Each row is a point on a landscape with many valleys, with its height.
From any point a ball rolls to the lowest of the 2 points nearest to it. It stops when none of these is lower. Distance is the straight distance between rows; heights are no part of it.
(1054) height 182: [ 70 118 108 123  95 128 159 130  55 114 129 143 149 163 146 170 115 117
 132 116  98 135 168  56 174 100 172]
(1466) height 558: [133 121 150 104  91 175  62 161 143 108 114 117  87  80 127 107 156 131
 123 158 190 124 112 150  88 149  79]
(879) height 417: [127 156 151 128  89 156  94 202 126 113 119 117 144 142  67 115 134 123
 118 150 180  96 122  74 105 132 121]
(1040) height 618: [116 143 149 122 130 152 161  94 105 156 178 100 154 124 128 157 128 103
 184 112 109 138 111 113 137 110 110]
(324) height 176: [137 148 140 118 120 170 173 169 171 136 103 157 141  93 146 125  96 153
 164 183 102  98 172 159 143 128 207]
(493) height 269: [124 129 137 114 122  43  96  77 114 102 138 117 130 164 130 174 146 134
 111  58 103 148  77 161 115 161 143]
(6) height 464: [118 174 107 144 114 103 178  99  83 129 167 168 124 146 118 161 103  96
 103  79  95 126 140 161 146 147 147]
(1937) height 700: [121 129 106 143 125 156 112 124 112 107 123 106 105 169 187  95 104 155
 140 156 144 137 110  97 131  94 118]
(1020) height 545: [101 174  95 119  77 183 153 136  86 114 171 128 123  94  74 105 155  91
 110 132 107 110 177 136 121 166 114]
(79) height 256: [113 136 145  79  77 187 154 163 124 127 115 134 163 104  98 184  94 131
 185 163 107 122 156  93 142 143 196]
(1059) height 623: [157  81 158 180 166  76 115 119 115 102 130 106 105 134 146 161 114 126
 161  68 116 201  96 212 156 142 136]
(42) height 560: [153  80 185 117 157  94 117 130 181 138 107 177  82 128 146 135 123 145
 141 124 156 136  68 122 139  99 144]
(1494) height 245: [133 149  83 138 120 149 131 155 107 140 128  77 168 112  71 140 150 110
 148 162  67 129 169  97 112 105 183]
(2133) height 656: [122 140 113 130 109 205 146 127 112 122 168 134 120  71 157 110 130 140
 133 147 145 153 148 163 129 141  85]
(1200) height 385: [142 140 134 131 139 129  84 129 165 167 119 125  67 135 102  74 102 113
  87 148 158 102 111 122 105 130  68]
(2099) height 163: [166  77 154 131 181  37 107  76 179 182 101  96 110 157 124 119 128 153
 105  98 110 129  96 138 126 114 135]
(1688) height 321: [114 151 134  81 127 136  92 112 126 116 126 122 118 129 177 108 144 109
 135 142 162 111  77 134  79 124 101]
(1644) height 498: [142  87 155 114 145 130 117 120 171 160 115  86 115 152 142  90 114 141
 120 155 157 109  99 111 126  96 112]
(1708) height 644: [134 128 134 153 156 111 106 164 178 147 125 183 119 142 120  89 144 158
  95 146 165 125 129  71 107 137 112]
(1727) height 267: [132  81 133 148 167  86  99  86 158 169  76 148  72 137 167 131 135 167
 112 113 127 143 108 129 167 109 105]
(1279) height 216: [122  81 160 153 170  56  88  86 145 130  86 151  62 119 168 143 142 160
 130 107 126 137  85 161 143 129  96]
(418) height 487: [140 118 120 101 103 142 104 152 136 130  78  72 141 190  97  74  97 109
  88 144 185  86 124  98 115  87 127]
(757) height 533: [148 142 121 169 146 116 160 116 149 161 119 151 126 162 103 122  95 128
  86 128 140 103 133 135 138 110 125]
(345) height 833: [134 165  99 147 170 111 154 134 114 136 191 142 162  80 116 125 159 159
 146 111  57 132 146 173 125 174  85]
(716) height 528: [137 153 145 125 106 180 166 144 127 134 156 109 128 117  95 125 129 117
 132 142 136 100 131 121 130 124 133]
(1620) height 334: [136  81 150  99 122 144 107 118 195 148  64 148 116 150 166 107  75 187
 121 149 194 110 135 109 152 120 124]
(1570) height 74: [130  84 144 111 107 166  63 130 146 165  78  71 107 159 147  50 132 139
 101 176 177 107 171 142  86 125  97]
(1529) height 469: [139 121 155 101 115 199 115 126 168 142 114 100 123  92 111 163 146 128
 148 153 186 133  95 132 122 132  98]
(413) height 276: [145  73 163 106 103 172 109 130 192 170  79 136 110 148 140  81  62 174
 128 166 194  96 166 107 125 150 111]
(937) height 323: [138 122 185 158 146  31  92 106 138 138 115 132  91 147 139 132 108 147
 140  54 117 131  93 209 130 160 127]
(1683) height 651: [137 116 121 153 142 120 135 113  95 128 154  75 166 185 138 122 122 122
 139 112 116 138 102  96 142  97 132]
(580) height 330: [144 126 143 112  99 162  70 140 162 164  68 110  73 143 105  91  80 122
  91 166 189  96 132 119 102 122  81]
(195) height 202: [160  93 146  94 173  47  93 106 165  92 130 125  77  98 148 139 140 133
 119  81 109 160  48 188  92 147 119]
(943) height 365: [124 126 151 191 136  68 164 130 112 117  96 110 138 117  85 215 146 117
 180  68  75 141 132 155 187 132 178]
(1868) height 103: [ 90 137 123 166 113 114 161 138  65 116 134 171 133 114 168 169 140  94
 143 101  81 152 168 138 160 114 200]
(693) height 605: [133 184 108 126  98 188 144 187 117 127 108 145 139  70 108 147 115 101
 149 177  99 103 140 115 109 140 150]
(1194) height 230: [143  67 130 103  97 159  90 108 178 118  57 106  63 136 159  89 100 180
  98 184 182 120 157 133 101 131 138]
(1963) height 625: [130 112 122 165 141  83 122  86 113 140 131  70 163 179 138 165 134 127
 153  83 110 160  94 119 155 101 137]
(125) height 235: [165 145 120 159 163 117 130 138 130 113 112 117 149 119 102 200 137 132
 155 136 123 157  97 114 132 118 146]
(635) height 492: [ 78 161 100  97 121 138 154 116  71 114 179 164 127  59 134 156 114  91
 125 102  69 130 149  97 126 156 121]
(1698) height 616: [ 76 139 118  98 105 199 143 138  93 151 169 121 160  89 121 127 179  97
 161 153  82 127 202 116 127 138 152]
(77) height 711: [164  71 120 133 155 117  73 150 138 125 127 135  57  99 128 100 110 152
 106 166 160 165 104 107 106 117 115]
(588) height 386: [126 109 142 117  57 176  98 149 121 102  90  79 167 152 121 124  64 171
 149 157 189 107 169 122 115 167 105]
(2000) height 640: [172  99 137 147 165  83 144 131 113  77 181 110  98  90 148 163 109 139
 142  66  85 193 100 216 148 150 121]
(1259) height 511: [132 156 116 108 112 188 137 116  95  96 159 105 114  61 167 171 111  78
 178 111  94 171 103 116 119 112 105]
(1603) height 310: [123 145 136 188 136  74 165 132 118 125 121 154 139 150 133 146 133 155
 153  92 103 122 109 116 183 114 142]
(474) height 271: [130  74 151  92 143 105 110  96 162 146  76 102 125 142 180 109 164 122
 129 144 164 136 111 156 102 104 159]
(701) height 101: [161  69 147 122 178  30  82 100 183 153 140 137  82 151 117 108 126 164
 104  96 122 152  92 139  83 148 138]
(736) height 246: [116 137 152  96 113 168 106 147 132 133  94 125 156 201 131  74  99 123
 132 168 186  83 157 117 122 129  84]
(230) height 378: [109 161 153  95  80 160 100 146 120 115 144 125 134 130  84 121 147 107
 121 133 169  87  96  78  99 147  95]
(266) height 408: [134 149 128 175 131  49 134 164  78  72 143 145 127  82 134 204 123 116
 158  60  67 168 115 177 142 154 159]
(405) height 563: [112 128  96 133 128  72 127  59 109 131 153  96 148 215 122 119 134 129
  95  88 112 137 134 151 132 139 120]
(1089) height 648: [133 147 131 147 111 172 138 196 168 107 109 135 101  74  91  95 141 179
 132 194 112  90 180 125 144 139 167]
(1884) height 302: [149 115 124 129 131 119 143 158 105 103 170 130 139  97 162 115 147  99
 115 126 164 169 112 148 106 132 135]
(1815) height 374: [143 113 185 143  94 199  94 192 128 152 125  71 124 146  87  75  99 134
 147 164 165  80 157 128 119 136  72]
(1586) height 510: [102 184 117 111 117 141 180 126 107 128 196 149 147 124  57 100 152  92
 103 124 102  95 199 157 127 166 138]
(667) height 739: [139 169 119 148 129 129 153 133 164 125 147 147 121 107  34 146 152 129
 101 123 128 109 122 115 127 155 147]
(1717) height 335: [125 129 127  82  93 109 105 112  93  97 154 136 127 105 137 168 127  82
 126 103 137 164  71 115  97 124 141]
(921) height 576: [167  97 144 192 161  61 120 103 131 143  94 122 125 156 145 142 110 125
 124  91 141 157  98 155 146  96 149]
(933) height 682: [121 132 114 143 145 124 139  86 129 105 163 151  85 100 171 102 126 152
  99 125 134 148 108 166 124 137  92]
(1334) height 187: [100 131  75 138 123 105 161 133  93 157 128 145 177 135 109 168 145  99
 133 129  55 124 196  96 138 113 201]
(876) height 760: [134  99  95 129 177  77  90  87 153 175  80 102  73 163 131  67 120 133
  78 154 123 110 168 118  70 104 108]
(603) height 688: [124 135 135 135 151 103 136 126 131  95 145 193 116  95 156 144 154 148
 118  99 144 144 109 154 137 139 108]
(1754) height 168: [115  71 133  86 111 149  79 123 180 158  52  87  78 135 155  74 130 162
 114 181 175 109 152 136  95 129 117]
(1268) height 331: [101 167 155  75  81 187 111 155 134 118 141 136 135 120 121 104 130 105
 141 137 193  91 113 124 112 162  90]
(1049) height 667: [137 119 123 140 113 153 143 181 145 101 122 116 118  95  96 112 139 164
 132 183 133 136 146  94 126 127 162]
(1199) height 291: [128 127  99 130  87 167 135 160 103 140 124  92 173 134  79 133 154 110
 124 148 137 140 183  92 129 112 178]
(1427) height 881: [105 166 105 129 130 138 125 123  98 107 180 140 128 166 107  63 147 100
  96 138 136  99 149 137 120 145  92]
(1254) height 693: [130 159 119 108 151 112 101  80 155 131  78  93 112 157 130 114 104 131
 121 146 124  93  73 115 104  86  98]
(393) height 341: [140 125 101 151  96 182 111 147 103 130 109  82 147 137 109 118 127 101
 106 161 172 143 155 106 129 128 124]
(2096) height 325: [123  89 113 123 156 104 111  70 175 161  85 160  58 149 161  99 114 175
  98 147 134 104 129 111 144 112 105]
(1265) height 222: [151  78 171 117  90 171 119 181 186 159 103 137 123 142 107  74  70 165
 123 161 212  99 185 132 125 164 134]
(612) height 731: [114 107 101 139 122 163 110 125 126 127  79 101 110 170 174  72  80 171
 116 173 151 121 139  85 148  92 101]
(761) height 666: [118 145 123  84 134 106 119  50 156 131  95  70 118 159 116 143 138 123
 110 118 113  99  69 129 102  94 118]
(140) height 150: [159  97 160 102 189  49  75  98 192 144 135 158  67 108 128 103 136 151
 114  99 121 136  82 157  93 147 112]
(1360) height 543: [ 97 190 114 132 132 119 156 134 128 112 162 211 150 105 106 157 162 126
 121 116 103 103 137 108 127 149 130]
(380) height 654: [122  90 105 137 123 107 176 114 144 137 108 136 166 166 124 133 166 159
  94  87 150 131 132 103 188  96 149]
(2049) height 725: [139 151 112 102 159 100  93  86 155 138  59  91  73 154 142  81 113 123
  91 170 111  93 119 117  64 104 106]
(272) height 145: [ 90 151 111 136 103 145 173 132  68 137 132 156 166 144 136 151 127  92
 137 129  92 132 187  96 154 125 176]
(766) height 158: [117 160  82 130 130  98 112 133 116 137 154 142 164  88  76 134 188 114
 129 136  42 124 167 149 112 149 187]
(64) height 790: [135 135 123 173 173 146 161 165 106 155 175 143 162 110 164  98 138 120
 128 135 102 133 168 158 127 127 100]
(321) height 597: [135 142 108 126  94 188  86 166 116 103 136 117 102  66 100 131 160 105
 110 146 172 154 119 136  97 150  85]
(363) height 203: [135 154  96 121 122 127 130 153 123 138 147 114 159  91  55 130 183  94
 134 154  71 115 163 118 110 138 186]
(414) height 274: [143  82 128 149 136 113 128 156 115 103 128 145 120 127 182 129 130 133
 122 148 171 171 119 140 133 116 167]
(1064) height 426: [148 149 101 153 138  59 161 156  72  91 144 139 153  64 138 171 113 128
 160  68  42 157 139 196 140 172 134]
(1335) height 586: [100 141 141  91  94 183 139  76  99 155 153 100 142 150 125 146 124  71
 146 123 132 140 127 101 127 115 119]
(1297) height 516: [ 91 145 159 135 137  65 154 139 103 107 152 178 131  78 116 206 169 124
 178  69  78 126 107 146 165 152 150]
(837) height 876: [153 112 161 162 194 121 130 148 172 150 141 186 118  77 123 144 162 176
 156 132 105 142 125 119 150 139 117]
(76) height 687: [168  92 134 146 140 151 117 172 162 108 117 139 100  90 101 125 133 159
 111 174 173 155 116 100 113 131 124]
(335) height 314: [124 127 168 131 104 199 122 179 118 133 125  98 138 180 114  54  78 136
 157 183 169  81 182 122 136 150  80]
(1447) height 387: [115 102 124 110  97 160 145 134 178 138  77 159 160 177 136 105  96 177
 104 128 192 102 162 103 175 117 125]
(1366) height 160: [186 116 139 142 168 170 111 145 147 127 115 112 101 100 138 177  95 117
 150 164 142 177  76 134 110 105 116]
(447) height 496: [132 113 117 132 133 121 114  95 130 141 149 101 135 160 120  97 168 133
  92 124 167 133 122 134 112 126 114]
(1000) height 562: [120 178 110 132 126 129 138 163 135 116 130 202 164  70 108 157 162 115
 134 135 108 140 127 106 123 150 144]
(1525) height 238: [160 157 109 164 150 149 113 145 111 127 159  85 146  95 100 131 119 101
 135 141 112 161 117 127  92 134 113]
(717) height 587: [123 142 107 119 110 163 133 137 127 115 122 183 156  97 134 180 166 142
 131 141 153 151 130 106 150 150 135]
(1660) height 390: [134  96 146 120 119 178 135 116 151 157  96 124 126 135 173 141  97 167
 140 151 176 137 128 127 157 120 113]
(979) height 364: [120 157 145 121 147 133 122 126 118 133 169 138 152 136 168 121 124 110
 143 125 138 111  75 122 115 126  86]
(1346) height 447: [113 149 131 122 132  86 141  86  93 111 209 130 133 136 141 146 130 140
 150  80  95 130  94 154 133 143  95]
(1095) height 859: [ 90 146 117 108  87 174 121 131  72  83 163 111 109 180  98  76 147  99
 103 151 156 104 166 100 132 132  86]
(73) height 453: [ 79 133 123  85 107 140 149  99  63 120 212 137 123  96 132 148 105  70
 115  74  61 148 155  85 110 169  94]
(2053) height 655: [136  93 112 128 151  82 139 117  98  70 163 127 115  71 184 148 125 126
 156  67 115 179  78 192 144 144 103]
(993) height 340: [114 152 128 181 119  80 166 106  97 153 115 129 158 141 100 197 137 124
 156  81  80 126 138 132 179 128 160]
(1605) height 244: [141 117 111 160 112 133 134 154  86 108 126 133 148 147 154 166 117 119
 125 137 145 166 115  97 136  97 179]
(279) height 342: [101 105 103  93 159  96 126  79 154 141  46  82 121 177 182  69 149 157
 110 155 126 112 144 120  99  79 121]
(273) height 434: [146 117 142 103  94 206 142 123 159 117 115 112 118 107 122 174 122 155
 141 155 173 135 117 134 161 131 128]
(1354) height 479: [127 181 117 130 133 146 179 157 114 147 135 150 156 156 102 122  82  92
 137 148 107  75 163 104 139 111 150]
(534) height 493: [100 135 151 122 124  67 163 115  86 151 175 155 146 101 113 188 157 123
 159  42  47 127 152 166 156 175 151]
(233) height 281: [109 103 115 108 167  73 125  56 135 131  66  60 103 175 165 107 156 152
 114 125  94 108 122 146 113  92 137]
(896) height 393: [ 88 129 126  92  94 114 136  87  55  98 174 135 111 109 192 163 110  80
 147  56  84 164  94 119 128 130 125]
(1082) height 379: [124  93 127 102 146  91 104 101 208 175  56 167  65 156 140  62 103 175
  81 128 155  94 133  73 135  96 118]
(1295) height 287: [126 116 148  86  68 180 148 146 127 109 112 101 167 124 115 170  76 152
 185 151 137 126 138  84 141 127 172]
(1870) height 553: [119 133 140  98  92 176 165 117 126 144 151 108 162 146  94 149 129 113
 135 133 160 105 130  90 143 112 141]
(504) height 458: [102 167 110 100 118 149 176 155  97 134 107 158 177 189 103 138  88 104
 137 143 128  80 175  72 160 100 150]
(1262) height 734: [163  78 122 138 178  95  94 119 152 126 147 139  55 106 136 117 106 165
 107 140 111 164  99 137 119 124 119]
(389) height 598: [132  88 153 177 151  60 105 104 106 129 105  91 123 167 148 170 137 109
 163  77 122 167  85 156 147 109 147]
(2070) height 283: [130 138 142 169 139  61 128 141  95 117 145 148 155 149 143 149 154 145
 136  95 110 145 109 102 133 135 131]
(1876) height 419: [ 92 123 147  93 104 111 153  86  68 109 200 135 114 115 134 159  92  83
 121  51  53 163 115 107 133 150 121]
(456) height 624: [118 145  89 151 141 152 129  41 119 132 164 105 107 162 142 109 128 137
 100 112  95 131 134 161 135 121  72]
(744) height 260: [100 143 153  75  95 174  75 140 122 115 128  95 119 147 160  70 132 115
 147 156 167  99 109 142  89 136  76]
(104) height 799: [111 163  62 111 123 129 108  86 110 105  82  71 119 189  93  83 118 113
  75 140 136  90 129 103 129  86  93]
(700) height 120: [154 103 182 102 119 151 128 147 175 157 139 139 149 154 133  74 133 114
 110 142 207 118 122 139 112 137 151]
(1990) height 480: [141 132  85 122 107 158 144 125  75  85 168 124 130  43 153 166 116  73
 147  87  75 210 120 142 107 124 129]
(572) height 627: [121 138 107 121  96 208 117 133 101 111 144 105 114  85 134 130 149 112
 116 136 151 160 136 149 106 132  93]
(1374) height 699: [142 145 135 172 148 151 126 163 135 158 138 129 152 132  71  89 168 132
 120 173 135 108 177 102 114 132  96]
(2077) height 178: [113 131 138  92 133 170  87 119 139 142  85 103 124 185 159  60 120 129
 121 171 167  96 140 142  96 122  78]
(516) height 444: [ 97 151 128 101  86  95 150  88  78 116 173 162 118 142 110 192 109  79
 104  69  87 132 124 114 127 147 142]
(501) height 460: [131  94 131 141 128 140 116 124 161 155 130  88 135 154 118  83 153 151
 112 154 171 130 121 107 136 114 106]
(1256) height 769: [125 135  77 147 135 127 113  90 133 116  79  96 105 184 123  71  96 146
  81 150 144 108 136 101 142  76  94]
(197) height 294: [139 100 123 181 165 102 136 168 111  74 114 144 114  89 122 207 163 133
 171 115  90 188 111 148 163 122 157]
(500) height 532: [129 111  98 158 143  69 110  75 136 143 125 100 150 198 122 111 154 140
  75 110 141 134 133 133 131 120 111]
(2112) height 333: [127 108 127 102  75 192 125 125 138 112  77  72 158 142 124 139  68 174
 165 152 173 124 125 101 138 114 130]
(860) height 278: [154 129 128 137  85 178 113 172 144 129  87 118  98 150 104 104  79 144
 105 179 190 102 141 116 122 136 120]
(362) height 531: [118 130 154 139 152  86 166 109 120 104 156 154 123  85 115 195 154 139
 158  67  97 139  76 170 164 151 125]
(1181) height 169: [101 146  94 116 133 114 116 127 134 139 139 169 160  70 140 138 190 114
 153 134  29 116 164 157 158 135 214]
(934) height 355: [142 168 121 153 158 126  98 131 140 134 155 123  99 145 116  72 105 104
  97 163 145  99 109 125  91 130  50]
(908) height 114: [ 95 138 108 102 101 141 150 141 103 127 138 170 136  76 150 141 169 104
 148 151  68 121 176 138 144 136 210]
(1791) height 456: [129 134 134 109  82 130  82 164 134 111 105  85 119 191  89  84 123 123
 103 163 175  72 107  80 110 110 115]
(1019) height 396: [121 154 156 132 167 123 164 140 126 152 170 148 154 168 141  97 112 118
 152 124 134  83 107 111 120 126  90]
(123) height 70: [103 139 125 144 130 107 164 145 113 100 117 181 135  94 159 173 169 132
 154 127  83 127 147 139 161 127 186]
(765) height 626: [134 165 112 121  85 194 111 214 139 117  96 137 122  54  91 115 137 135
 154 192  83  87 163 135 127 145 154]
(948) height 636: [118 103 124 141 135 124 155 123 160 102 112 167 130 133 123 133 170 178
 108 125 152 125 119  86 172 122 130]
(682) height 635: [127 111 125  94 128  99 131  53 166 149  76 103 152 163 125 164 138 129
 112 104 147 106  77 112 142  85 119]
(1797) height 452: [161  90 116 106 128 112 144 155 165 155  83 101 148 170  95  62  84 141
  72 127 190 101 124  96 147  74 129]
(1023) height 217: [111 127 116 155 111 109 147 138  69 111 105 136 167 174 172 175 118 101
 139 111 126 158 128  71 162  90 166]
(1886) height 420: [ 86 143 137 126 110 101 134  64  82 103 151 128 104 136 175 168 117 109
 154  57  86 125  95 147 141 127 120]
(225) height 834: [102 149  90 111  91 153 106  89  79  97 125  79 117 204  82  84 135  81
  90 136 153  98 163 100 147 113  79]
(244) height 471: [101 148 137 106 124  63 162 124  84 125 216 154 169 128 122 143 144 129
 139  59  63 128 136 163 123 176 115]
(1390) height 671: [123 120 110 124 149  92 164 145 118  66 161 183 133  40 164 154 160 136
 143  73 122 162 100 169 155 158  95]
(1153) height 762: [121 158 120 159 162 148 174 133 123 164 162 136 168 131 112 104 157 114
 149 158  85 103 191 144 144 119 135]
(1949) height 519: [ 82 183  85 119 117 119 161 118  85 123 173 177 149  84 101 162 150 111
 118 103  59 118 153 123 128 168 127]
(1574) height 451: [136 125  80 147 129 113 157 136  68  75 163 117 132  47 163 173 122 105
 165  72  48 199 146 176 137 146 146]
(1235) height 856: [146 143 117 169 181 122 148 147 141 139 157 155 132  55 124 152 161 166
 141 126  85 154 133 146 145 148 103]
(1817) height 177: [144  88 170 115  93 177 123 172 161 147 134 138 151 122 123  84 114 146
 118 158 207 107 173 142 110 167 142]
(897) height 606: [137 112 114 126 135 127 114  77 172 143  67 124 127 131 130 190 143 132
 123 113 153 143  64 133 152  90 115]
(1945) height 724: [151 142 130 131 131 115 153 103 186 124 138 166 117 119  64 141 155 130
  80 100 154 127 102 134 126 141 138]
(885) height 583: [142 114 157 119 151 123 132 103 168 129 110 147 124 126 139 169 120 133
 142 124 154 137  67 130 144 103 126]
(2097) height 428: [107 141 112 108 129 159 161 135 126 133  99 136 165 195 121 113 100 143
 122 133 164  84 150  82 183 105 107]
(1045) height 237: [159 125 122 116 139  45  99  91 132  90 125 138 106 130 132 164 127 136
  97  85 121 148  70 174 111 137 130]
(435) height 730: [103 180 122 147 152 169 140 162 130 139 145 159 177 121 101  98 176 111
 133 161 129 111 186 112 124 151 108]
(1145) height 600: [146 175 140 139 122 134 143 217 157 111 111 201 143  83 129 108 137 147
 126 179 140 102 148 105 110 136 172]
(805) height 485: [121 159 114 131 127 108 182 101 114 137 183 166 152 157  89 128 140 106
 102 108 105 105 184 146 142 152 145]
(2138) height 234: [140  93 152  89 152  99 110 100 163 143 112 134 102 134 167  89 146 122
 100 148 165 134 104 162  85 130 148]
(1556) height 689: [118 162 122 129 147  84 122 138  86 149 138 133 169  69 128 189 132  79
 195  83  19 142 151 177 136 137 173]
(1599) height 643: [120 144 147 124 142 166 173 132  92 155 169 123 170  84 147 171 158 107
 200 118  69 136 119 131 149 122 137]
(672) height 661: [132 149 108 154 158 117 112  69 112 121 148 140  98 128 181 130 112 151
 119  98 100 144 106 181 129 125  67]
(45) height 322: [138 141 104 164  80 197 107 179 111 123  99  85 114 144 106 102 101 125
 105 173 168 116 174 107 132 132  97]
(2103) height 266: [162  88 131 158 183 114 124 158 142  85 115 135 136 103 107 187 162 153
 139 137 116 187 103 115 147 116 138]
(296) height 704: [133 137 133 144 144  94 123 113 179 111 150 204 110 108 130 127 177 135
  89  90 159 140 119 158 119 161 119]
(647) height 754: [168  78 119 162 170  98 103  98 135 130 147  92  78 134 146 111 118 144
 113 130 113 165  97 154 125 102 131]
(467) height 433: [111 117 136 115  43 200 107 162 104 109 114  99 168 146 115 139  95 126
 151 162 173 127 196 121 113 186 137]
(1739) height 115: [165 115 149 141 134 148 168 184 164 169  97 139 159 136 127 133  72 139
 151 161 162 121 149 114 143 117 180]
(1165) height 124: [177  88 140 120 165 160  98 138 148 100  88 142  91 118 167 165  94 134
 137 147 149 190  94 134 123 103 133]
(131) height 619: [141 128 160 163 140 135 131 206 163 136 125 176 145 121 136  94 117 154
 125 168 164 125 158  92  98 136 148]
(1912) height 75: [166  96 171 128 137 136 149 169 183 185 119 140 156 150 133  97  99 118
 122 145 189 121 136 115 126 113 155]
(1720) height 584: [134 174 105 138 138 134 127 174 152 126 105 176 145  82 102 143 145 134
 135 179  97 113 148 127 119 129 179]
(864) height 315: [129 117 142 125 146 107 115  85 125 152  98 102 132 168 191 130 133 109
 139 112 145 143  98 158 105  96 132]
(1159) height 357: [113 152 120  72 100 156  94  94 103  77 129 110  98 122 193 109 121 106
 130 138 127 127  67 131  82 118  99]
(678) height 676: [118 112 110 155 149 107 125 118 111 124 142 101 131 184 170  88 125 157
 134 138 126 127  98 105 130  89 121]
(1257) height 473: [101 133 140  93  68 202 122 164  78 122 144 120 174 156 127 124 112  95
 135 149 176 120 197 110 119 161 122]
(776) height 812: [127 160 112 155 151 141 160 127  89 134 204 129 148  92 152  97 143 125
 150 113  83 136 144 170 127 142  93]
(446) height 672: [131 140 135 161 151 145 119 180 186 164 130 152 144 122  68  89 171 152
 103 140 150 105 158  72 115 146 109]
(819) height 215: [106 137 141  75  87 178 164 176 139 122 134 134 165  95 139 130 110 140
 189 166  90  85 182 140 139 145 203]
(867) height 395: [ 96  94 105  89 130 133 120  82 155 137  83 109 130 181 167  78 159 154
  99 142 156 105 140 115 130 100 121]
(502) height 504: [136 171 134 141 133 170 176 143 150 156 139 141 129 129  87 110  94 112
 121 158 136  86 142 129 142 116 127]
(1142) height 665: [111 148 123 125 138 130 156 140  87 128 147 131 162  72 145 174 135 105
 194 106  23 144 145 136 146 120 165]
(1910) height 421: [149 103 126 117 135 113 117 122 187 170  70 131  89 152 101  69  88 145
  76 127 182  91 125  76 136  90 121]
(1503) height 201: [139  91 159 108 171  84 124  97 161 149 137 144  81  98 161  91 131 118
 103 109 147 127  94 180 101 126 127]
(295) height 612: [120 127 120 114  88 149 123 145 148  90 104 152 135 131 123 145 139 166
 104 149 177 131 103  88 132 135 138]
(1566) height 591: [101 152 104 117 129 127 128  49  94 121 176 102 123 186 126 116 141 109
 107  99 109 125 138 148 125 126  99]
(1128) height 556: [159 123 142 186 166  69 147 126 141 163 137 142 147 163 129 127 108 115
 104 104 128 131 127 147 125 120 153]
(385) height 272: [ 97 104 184 171 166  35  90  99 154 146  67 127  97 137 149 134 140 138
 153  73 135 129  73 170 153 130 112]
(1351) height 389: [143 127 153 180 131  44 132 158  94  92 119 116 141 125 101 210 119 134
 175  51  84 174 113 178 159 162 161]
(51) height 536: [156  76 176 111 165  94 119 128 185 147 110 128  69 132 135 103  91 155
 133 148 154 121  79  95 131  83 140]
(842) height 144: [162 127 155 121 119 174 172 178 172 122  97 151 135 100 133 156  91 147
 147 167 153 130 135 135 143 150 187]
(1178) height 248: [125 151 118 163 151  82 139 143  89 140 162 154 167 115 129 162 150 112
 140  99  80 143 150 137 119 151 154]
(1176) height 363: [ 98 147 118  70  91 131 121 101  80  92 159 128 106 129 163 146  94  84
 134 116 116 139  81 111 104 113 113]
(990) height 220: [155 110 119 133 179  49 121  71 155 150 104  63  99 182 142 103 104 168
 100 115  84 118 111 156 116 109 127]
(336) height 517: [128 106 154 103  93 205  75 135 159 136 111  85 106 111 105 117 153 130
 121 144 199 115 114 154 101 144  84]
(31) height 208: [141 146 110 139 164  88 120 151 112 146 166 137 188  97 114 144 172 121
 145 131  43 154 173 166 112 156 173]
(150) height 306: [127 115 127  96 112  81 117  87 108 109 155 125 146 154 133 156 151 108
 114  87 136 150  77 109  98 128 151]
(1690) height 579: [ 98 143 115 108  81 198 151 142  74 132 180 117 144  96 108 126 150  72
 142 135 115 138 184 118 128 144 129]
(1036) height 300: [129 154 119 165 132 156 100 156 109 130 163  93 109 120 102  92 122 116
 115 155 127 117 113 127 104 128  68]
(506) height 197: [179 132 118 170 143 148 118 145 129 141 128 102 133 112 110 157  98  99
 126 146 131 165  90 113 101 109 126]

Where does a ball stop that starts at each point below?
(1574) | (766)
(1599) | (1912)
(1128) | (1912)
(1176) | (701)
(336) | (1912)
(761) | (501)
(104) | (1912)
(1262) | (896)
(948) | (896)
(933) | (501)

Call two points neighbours if one is among the 2 nearest of the other. Go from one point of each pair to the other, from neighbour to neighbour, staying as low as possible. Name the highest point that can't be avoided.
(766), (1570) | (1815)
(701), (1570) | (1176)
(272), (766) | (1181)
(272), (860) | (393)
(860), (896) | (1690)
